Each row is a point on a tangle of strands that fork, close into loops and nearly touch. The rows are in no order.
In the rows, 128 means zero.
Two points are linked if the straight distance between their rows is under 104.
k_446: [125 127 131 148  83 136 100 143 123 129 155 125 142 127 108  70 133  99
 130 150 113 151 121 137 141 136]
k_449: [125  79 126 136 183 123 164 106 132  93 115 122  64 146 165 182 115 172
 102 112 129 141 210 133 157 183]
k_718: [151 146 122 116 100 139 116 132  96 105 121 137 101 109  77 143 160 136
 135 174 172 143 185 141 139  86]
k_261: [ 98  96  70  78 194  89 105 119 149 122 106  96 132 129 142 159 152 120
 148  70 114 110  79 100  91 145]
k_235: [ 87 143  91 140 154 129 167 132 142 143 132  99 157 146 183  67 126  85
 154  69 102  83  99 143 117 173]
k_241: [148  73 170 148  89 110  82 138 168 163 142 153 135 124 145 132  99 136
  88 153 112 147  98 127 136 107]
k_914: [ 96 173  65  92 144 136  83 130 101 151 136  95 152 149 129  91 171  74
 165  93 133 116  45 131  85 106]
k_819: [ 85 123  56 122 137 120  82 115 126 160 152  89 137 152 144  78 162  51
 153  91 121 123  59 139  99 147]
k_38: [109 168 100  80 119 145  84 136  96 112 112 113 103 155 122 114 203 124
 136 161 132 128 133 153 110 100]
k_609: [ 91 120  90 138 178 111 178 122 122 120 148  97 152 125 145 105 107 107
 145  60 120 100 108 123  99 185]
k_102: [135 114 143  99 149 102 118 134 159 127 103 131 138 141 155 169 122 160
 120 116 108 130  61  92  98 124]
k_475: [122 128 140  95 178 115 157 120 155 128  99 133 121 136 175 182 111 160
 129  85 116 102  91 104 101 144]
k_135: [121  64 141 164  76 132  96 131 169 123 128 121 115 150 159  72 125 121
  89 161  88 155 162 162 179 189]
k_52: [172 140 181 109 111 136 115 142 133 140 118 167 115 108  97 184 120 164
 119 179 136 149 112 107 114  49]
k_423: [119 102  98 142 134 133  98 133 104 176 154 156 125  94  66 144 130  63
 133 158 162 127 114 136 131  38]
k_369: [155  70 179 163 118 105 153 123 174 124 141 145 138 125 140 169  58 172
  83 134 111 162 147 116 147 151]
k_203: [107 159 155 194 139 174 177 143 177 197 107 120 147 136 199  96  87 121
  99 118 116 102 149 159 164 147]
k_386: [117 137 135 155 105 170 182 126  89 120 123 140 120 113 113  87 133 112
 128 129 143 116 201 161 169 160]
k_606: [103 191 153 154 169 183 214 123 144 146  83 125 109 143 207 144 118 134
 119 100 140  70 162 148 149 139]
k_621: [109 115 129 156 138 126 146 127 171 166 125 128 146 130 178 113 110 115
 129  91  98 105  88 124 114 141]
k_406: [107 194  71  86 169 128 157 117  70  76 122  97 135 118 108 107 176 104
 176 104 149  94 126 114  85 141]
k_333: [170 211 151  71  91 111 104 141 105  91 104 131 145 144 104 152 158 177
 152 164 118 140  76 101  88  90]
k_317: [124  97 120 105  92 108  65 130 145  86 138  93 107 167 149  79 169 145
 117 158 101 163 127 136 130 180]
k_501: [ 91  93  81 118 160  93  82 126 147 162 138 111 131 139 147 111 141  85
 137  97 112 113  70 135 117 144]
k_968: [177 199 177 103  58 124  99 154 121 120 115 155 158 151 126 130 134 159
 139 158 111 144  54  93  94  77]
k_463: [158 191 184 151  83 157 184 142 109 112 126 156 142 125 115 124 116 153
 137 142 130 120 168 129 144 108]
k_27: [103 195  91 111 114 136 151 144 110 106 144 101 150 143 130  62 154 110
 169 104 115  96 107 140 104 148]
k_207: [118 183 172 161 115 157 167 139 175 170 105 118 149 161 214  82  91 135
 116 120  94  94 112 144 147 146]
k_439: [160 165 136  72  85  78  67 136 123  96 134 110 149 138  97 126 147 164
 145 157 116 156  57  79  97 105]
k_486: [ 82 132  58  94 171 134  88 119 102 151 135 100 110 121 103 127 189  83
 151 124 156 116 126 156 115 102]
k_912: [151  97 177 158 148 110 185 114 176 127 134 131 142 137 168 171  48 173
  98  95  99 137 142 118 134 177]
k_234: [118 137 114  87  99 128  65 127 125  97 117 112  98 166 126 105 186 144
 134 162 115 145 127 160 136 138]
k_520: [ 98 171 152 128 131 140 143 131 174 154  74 129 137 180 215 100 129 134
 126  97  94  89  84 135 118 153]
k_795: [114  97  68  77 192  79  89 119 117  93 133  92 133 114 101 145 158 138
 140 101 131 137  92  95  97 153]
k_882: [101  62 101 153 138 144  85 131 161 174 123 128  97 135 148 115 128  92
 101 136 110 135 131 156 157 138]
k_746: [138 145  96 104 110 129  94 122  73 126 147 118 111  91  41 123 178 104
 145 169 189 149 173 134 140  74]
k_665: [122  74 133 155 161 156 158 106 114 126 123 147  98  91 114 158 113 124
 108 117 173 136 229 145 166 147]
k_645: [ 96 161  94  84 147 126 106 134 118 130 106 109 119 163 146 115 188 122
 152 125 121 111  96 138  93 128]
k_40: [153  80 124 148  73 100  53 132 136 144 184 118 144 123 109  63 126  84
 129 152 126 159 107 128 136 132]
k_616: [142 114 140  93 159 119 113 118 135 101  91 137  81 147 155 212 155 185
 110 143 129 143 134 129 112 104]
k_556: [153  80 172 177 107 120 168 128 148 122 162 142 164 109 120 120  63 134
 107 119 119 148 168 113 149 165]
k_780: [119 104 148 180 136 134 151 126 156 195 145 159 150 100 136 135  73 112
 110 113 124 112 105 129 138  98]
k_321: [114  61  95 141 155 119  89 131 129 198 140 147 128  98  97 159 105  83
 121 122 144 133  94 133 130  61]
k_78: [ 93  91 118 130 103 131  80 130 157 116 117 111  95 175 171  82 153 126
 102 148  99 137 137 164 149 174]
k_952: [145  77 166 170  85 142 124 123 165 139 125 146 125 140 145 115  95 147
  94 160 105 146 166 143 179 158]
k_185: [117 134 152 179 111 161 187 131 112 146 132 146 156 109 126 101  89 110
 116 121 147 110 176 147 159 142]
k_314: [131 194 155 175 147 176 205 116 110 146 101 147 117 116 166 139 112 122
 122 112 155  75 206 153 156 125]
k_142: [ 94 122  70  92 151 136  87 123 106 139 121 113  72 123 103 151 204 112
 137 149 166 135 172 149 135  93]
k_414: [133 213 159 113 135 156 185 122 110 103  95 134  96 153 183 135 145 157
 155 111 130  86 154 120 107 125]
k_133: [173 107 185 148  48 101  84 142 157 129 150 142 140 137 134 104 109 140
 124 178 111 156  87 113 140 102]
k_982: [ 84  72  90 160 159 144 120 129 140 146 117 115 100 131 146  94 127  86
 111 119 128 124 172 171 159 175]
k_703: [ 99 114 103 126 217 115 166 123 149 135  98 124 107 125 172 174 114 136
 134  83 118  87 121 116 119 146]
k_352: [131 126 142  86 136 122 115 125 134 112 109 136 110 142 139 161 151 162
 131 141 116 133 111 106  96 114]
k_602: [100  68  84 113 175 100  73 125 145 169 129 137 121 119 120 158 132  89
 120 114 129 134  79 126 117  98]
k_156: [100 117  45 111 148 121  97 118  79 123 159  94 126 105  65 100 170  80
 148 128 160 147 130 138 125 112]
k_409: [146 182 116 115 109 125 141 148  94  92 147 125 152 112  80 105 132 138
 159 123 135 136  98 101 104 116]
k_500: [150 102 146 113 143 126 141 109 120  78 121 137  71 145 133 178 125 181
 105 140 133 161 200 132 148 165]
k_727: [156 108 124  90 170 113 115 102 116  74 121 122  77 143 121 195 155 191
 120 142 141 146 172 115 118 141]
k_516: [117 186 137 133  72 153 153 150 111 104 133 115 146 149 141  41 143 118
 157 119 103 115 133 146 125 166]
k_705: [144  62 134 137 136 120 111 110 128 104 139 136 114 108  90 171 104 148
 109 151 139 161 179 126 149 136]
k_411: [136 190 160 133 131 144 197 116 130  90 103 134 111 158 181 139 114 175
 130 120 112 106 165 137 127 170]
k_262: [139 114 110 136 139 108 115 129 106 149 161 136 169  73  56 147 108 104
 152 117 146 127  82  89 104  78]
k_844: [ 84 177  77  94 165 140 141 126 108 106 116  87 129 146 136  93 180 109
 172  90 119  95 111 130  98 158]
k_688: [177 181 187 156  99 163 208 119  91 108 131 166 119 117 116 158 105 151
 132 124 164 125 218 134 150 120]
k_614: [155 175 181 155 127 134 211 124 133 113 132 133 140 134 160 142  73 162
 131 103 122 110 145 123 130 154]
k_529: [155 123 166 159 129 158 181 112 109 107 121 148 113 109 124 158 101 143
 116 128 159 136 224 134 165 147]
k_294: [128 139 123 123 153 134 124 135 119 160 135 148 138 102  99 158 114 115
 135 127 145 109  87 112 114  72]
k_11: [123 179 142 156  76 177 173 139 108 110 127 130 132 146 138  62 132 118
 135 131 115 109 180 171 150 173]
k_309: [183 148 207 153  48 154 151 132 131 104 112 146 120 149 145 137 101 187
 110 183 116 154 169 142 166 135]
k_551: [114 118 114 132 159 131 137 127 147 166 119 142 133 111 143 146  99  99
 127 104 125  93  82 126 120 106]
k_967: [101 101  91 112 110  97  71 124 147 106 159  94 127 160 141  56 170 117
 128 115  93 142 105 133 126 199]
k_847: [165 140 167 133  99 149 125 133 107 128 122 168 109 107  91 166 134 142
 123 186 159 146 153 131 154  73]
k_191: [109 194 120  99 156 139 184 129 128 116  89 124 119 140 168 144 143 142
 150  89 128  70 116 128  97 129]
k_293: [159 119 137  90 129 115  72 133 120 137 122 157 107  97  75 193 149 141
 120 184 155 158 115 117 120  37]
k_62: [178 145 194 138  96 160 150 122 135 108  95 152  90 151 171 181 110 200
  99 160 120 151 173 144 152 116]
k_884: [ 81 119 100 137 177 121 145 129 173 153 110 110 148 148 207 106 117  98
 135  66  96  88  76 125 125 173]
k_408: [119  44 100 135 166 113 115 119 109 137 149 141 119  87  62 162 113 113
 112 123 161 161 170 120 148 118]
k_251: [138  96  94 133  93  96  55 124 122 131 176  92 138 143 114  57 149  88
 136 126 122 159  86 120 126 175]
k_116: [136 190 132  98 101 124 137 142 119  93 136 115 164 152 127  86 128 138
 162 102 104 116  90 104  90 140]
k_887: [115  89 112 130 212 118 157 108 147 125 101 132  81 127 155 186 121 143
 111 108 132 116 177 126 134 151]
k_558: [123  39 137 162 140 110  80 120 185 169 136 145 114 119 166 132 103 122
  93 129 112 150 110 126 149 136]
k_580: [181 105 166 146  81 116 119 149 109 121 157 160 161  87  52 153  90 143
 122 174 149 167 132 103 142  73]
k_526: [119  81 103 128 114 134  73 139 116 160 151 129 115 110  67 123 145  88
 126 164 156 147 133 152 158  76]
k_278: [ 98 171 115 147 168 164 184 126 136 143  95 124 118 132 179 127 136 122
 134 111 120  80 129 152 124 142]
k_276: [105  47  84 147 180 126 122 107 112 121 124 135  97  92  90 156 125 100
 113 126 165 134 207 143 153 152]
k_794: [ 89 128 111 142 153 159 149 123 132 132 109 121  97 140 157 110 137 109
 122 116 126 104 173 169 145 147]
k_576: [152  36 174 150  97 119 125 128 153 123 144 153 126 117 122 163  79 151
  89 171 128 166 169 123 174 138]
k_354: [172 129 177 159  83 117 152 141 132 143 152 169 171 100  90 147  74 131
 120 144 132 138 119 111 123  88]
k_965: [120 170  97 108 154 122 160 127  82  98 142 114 139 100  88 127 145 125
 152 105 147 106 142 110  95 132]
k_393: [137 132 175 160 108 141 154 142 146 155 133 161 157 110 132 125  94 133
 110 134 123 127 115 130 138  94]
k_941: [147 141 112 111 116 110  80 121  97 142 144 136 124  87  46 158 156 119
 121 173 175 150 133 115 119  39]
k_372: [114  97  68 101 171  96 100 118 109 116 154  98 140 108  63 136 150 113
 142 127 147 142 101 108 105 120]
k_664: [109  87 110 109 123 134  78 127 123 145 123 122  80 114  88 155 177 120
 111 180 169 169 172 147 158  76]
k_721: [147 128 174 158 148 136 209  99 142 104 131 123 131 140 166 154  74 172
 112 105 110 128 190 130 151 196]
k_79: [149 120 153 131  69 123  88 151 132 109 141 140 123 136 117 100 128 142
 114 175 115 158 127 124 149 122]
k_371: [149 178 128  82 106 112  91 141 127 151 123 124 182 130 125 102 138  95
 162  96 119 110  14  88  77  87]
k_751: [166 186 193 156  38 151 161 154 121 117 128 156 147 148 122 101  95 156
 125 176 116 139 138 138 151 108]
k_936: [110 169 163 194 138 186 212 130 134 170 108 135 145 116 161 109  87  96
 115 118 142  89 178 157 167 136]
k_662: [157 156 156 104  86 111  93 145 141 142 130 142 163 143 133 120 136 129
 142 129 102 120  32 100  89  79]
k_24: [107 108  57 124 177  91 148 112  97 106 155  93 165 103  90 114 118  94
 156  71 134 121 110 104 105 173]
k_152: [155 119 172 192  83 124 184 131 106 111 160 144 202 116 103  94  70 127
 123 111 133 151 171 137 144 177]
k_840: [142 139 116  59 121  87  70 130 134  94 116 101 138 148 127 142 167 172
 129 128 105 146  59  86  90 143]
k_854: [123 165  91 102 122 110  94 132 112 144 144 105 163 119 100 101 152 109
 161 104 122 116  56 104  85  96]
k_895: [111 138 105  51 166 105 104 122 134  82  90  94 118 155 141 152 184 164
 138 112 100 130  82 107  82 162]
k_557: [163 106 130 142  96  93  96 135 104 133 183 143 165  84  52 136  93 115
 123 154 143 156 102  86 122  72]

How many points has the smallest loop of links through each point below? Write 0 if it is on no loop.
k_11 -> 25
k_446 -> 24
k_727 -> 9
k_580 -> 8
k_293 -> 6
k_965 -> 6
k_556 -> 0

A fork is a point with three links, a tip a point with one. Leave the first point through the second and follow the links. Name the first fork or tip that comes.
k_333 / k_968 -> k_261
k_576 / k_705 -> k_62
k_882 / k_558 -> k_317
k_486 / k_142 -> k_895
k_309 / k_751 -> k_576
k_251 / k_40 -> k_278

A piece is all that can be reached along the links. How many separate loops has the piece of each point below (a circle has one, a figure eight two, a Y none), and how many tips (points with one link)?
k_317 -> loops 3, tips 3
k_780 -> loops 1, tips 1
k_968 -> loops 0, tips 2
k_727 -> loops 1, tips 0
k_847 -> loops 1, tips 0
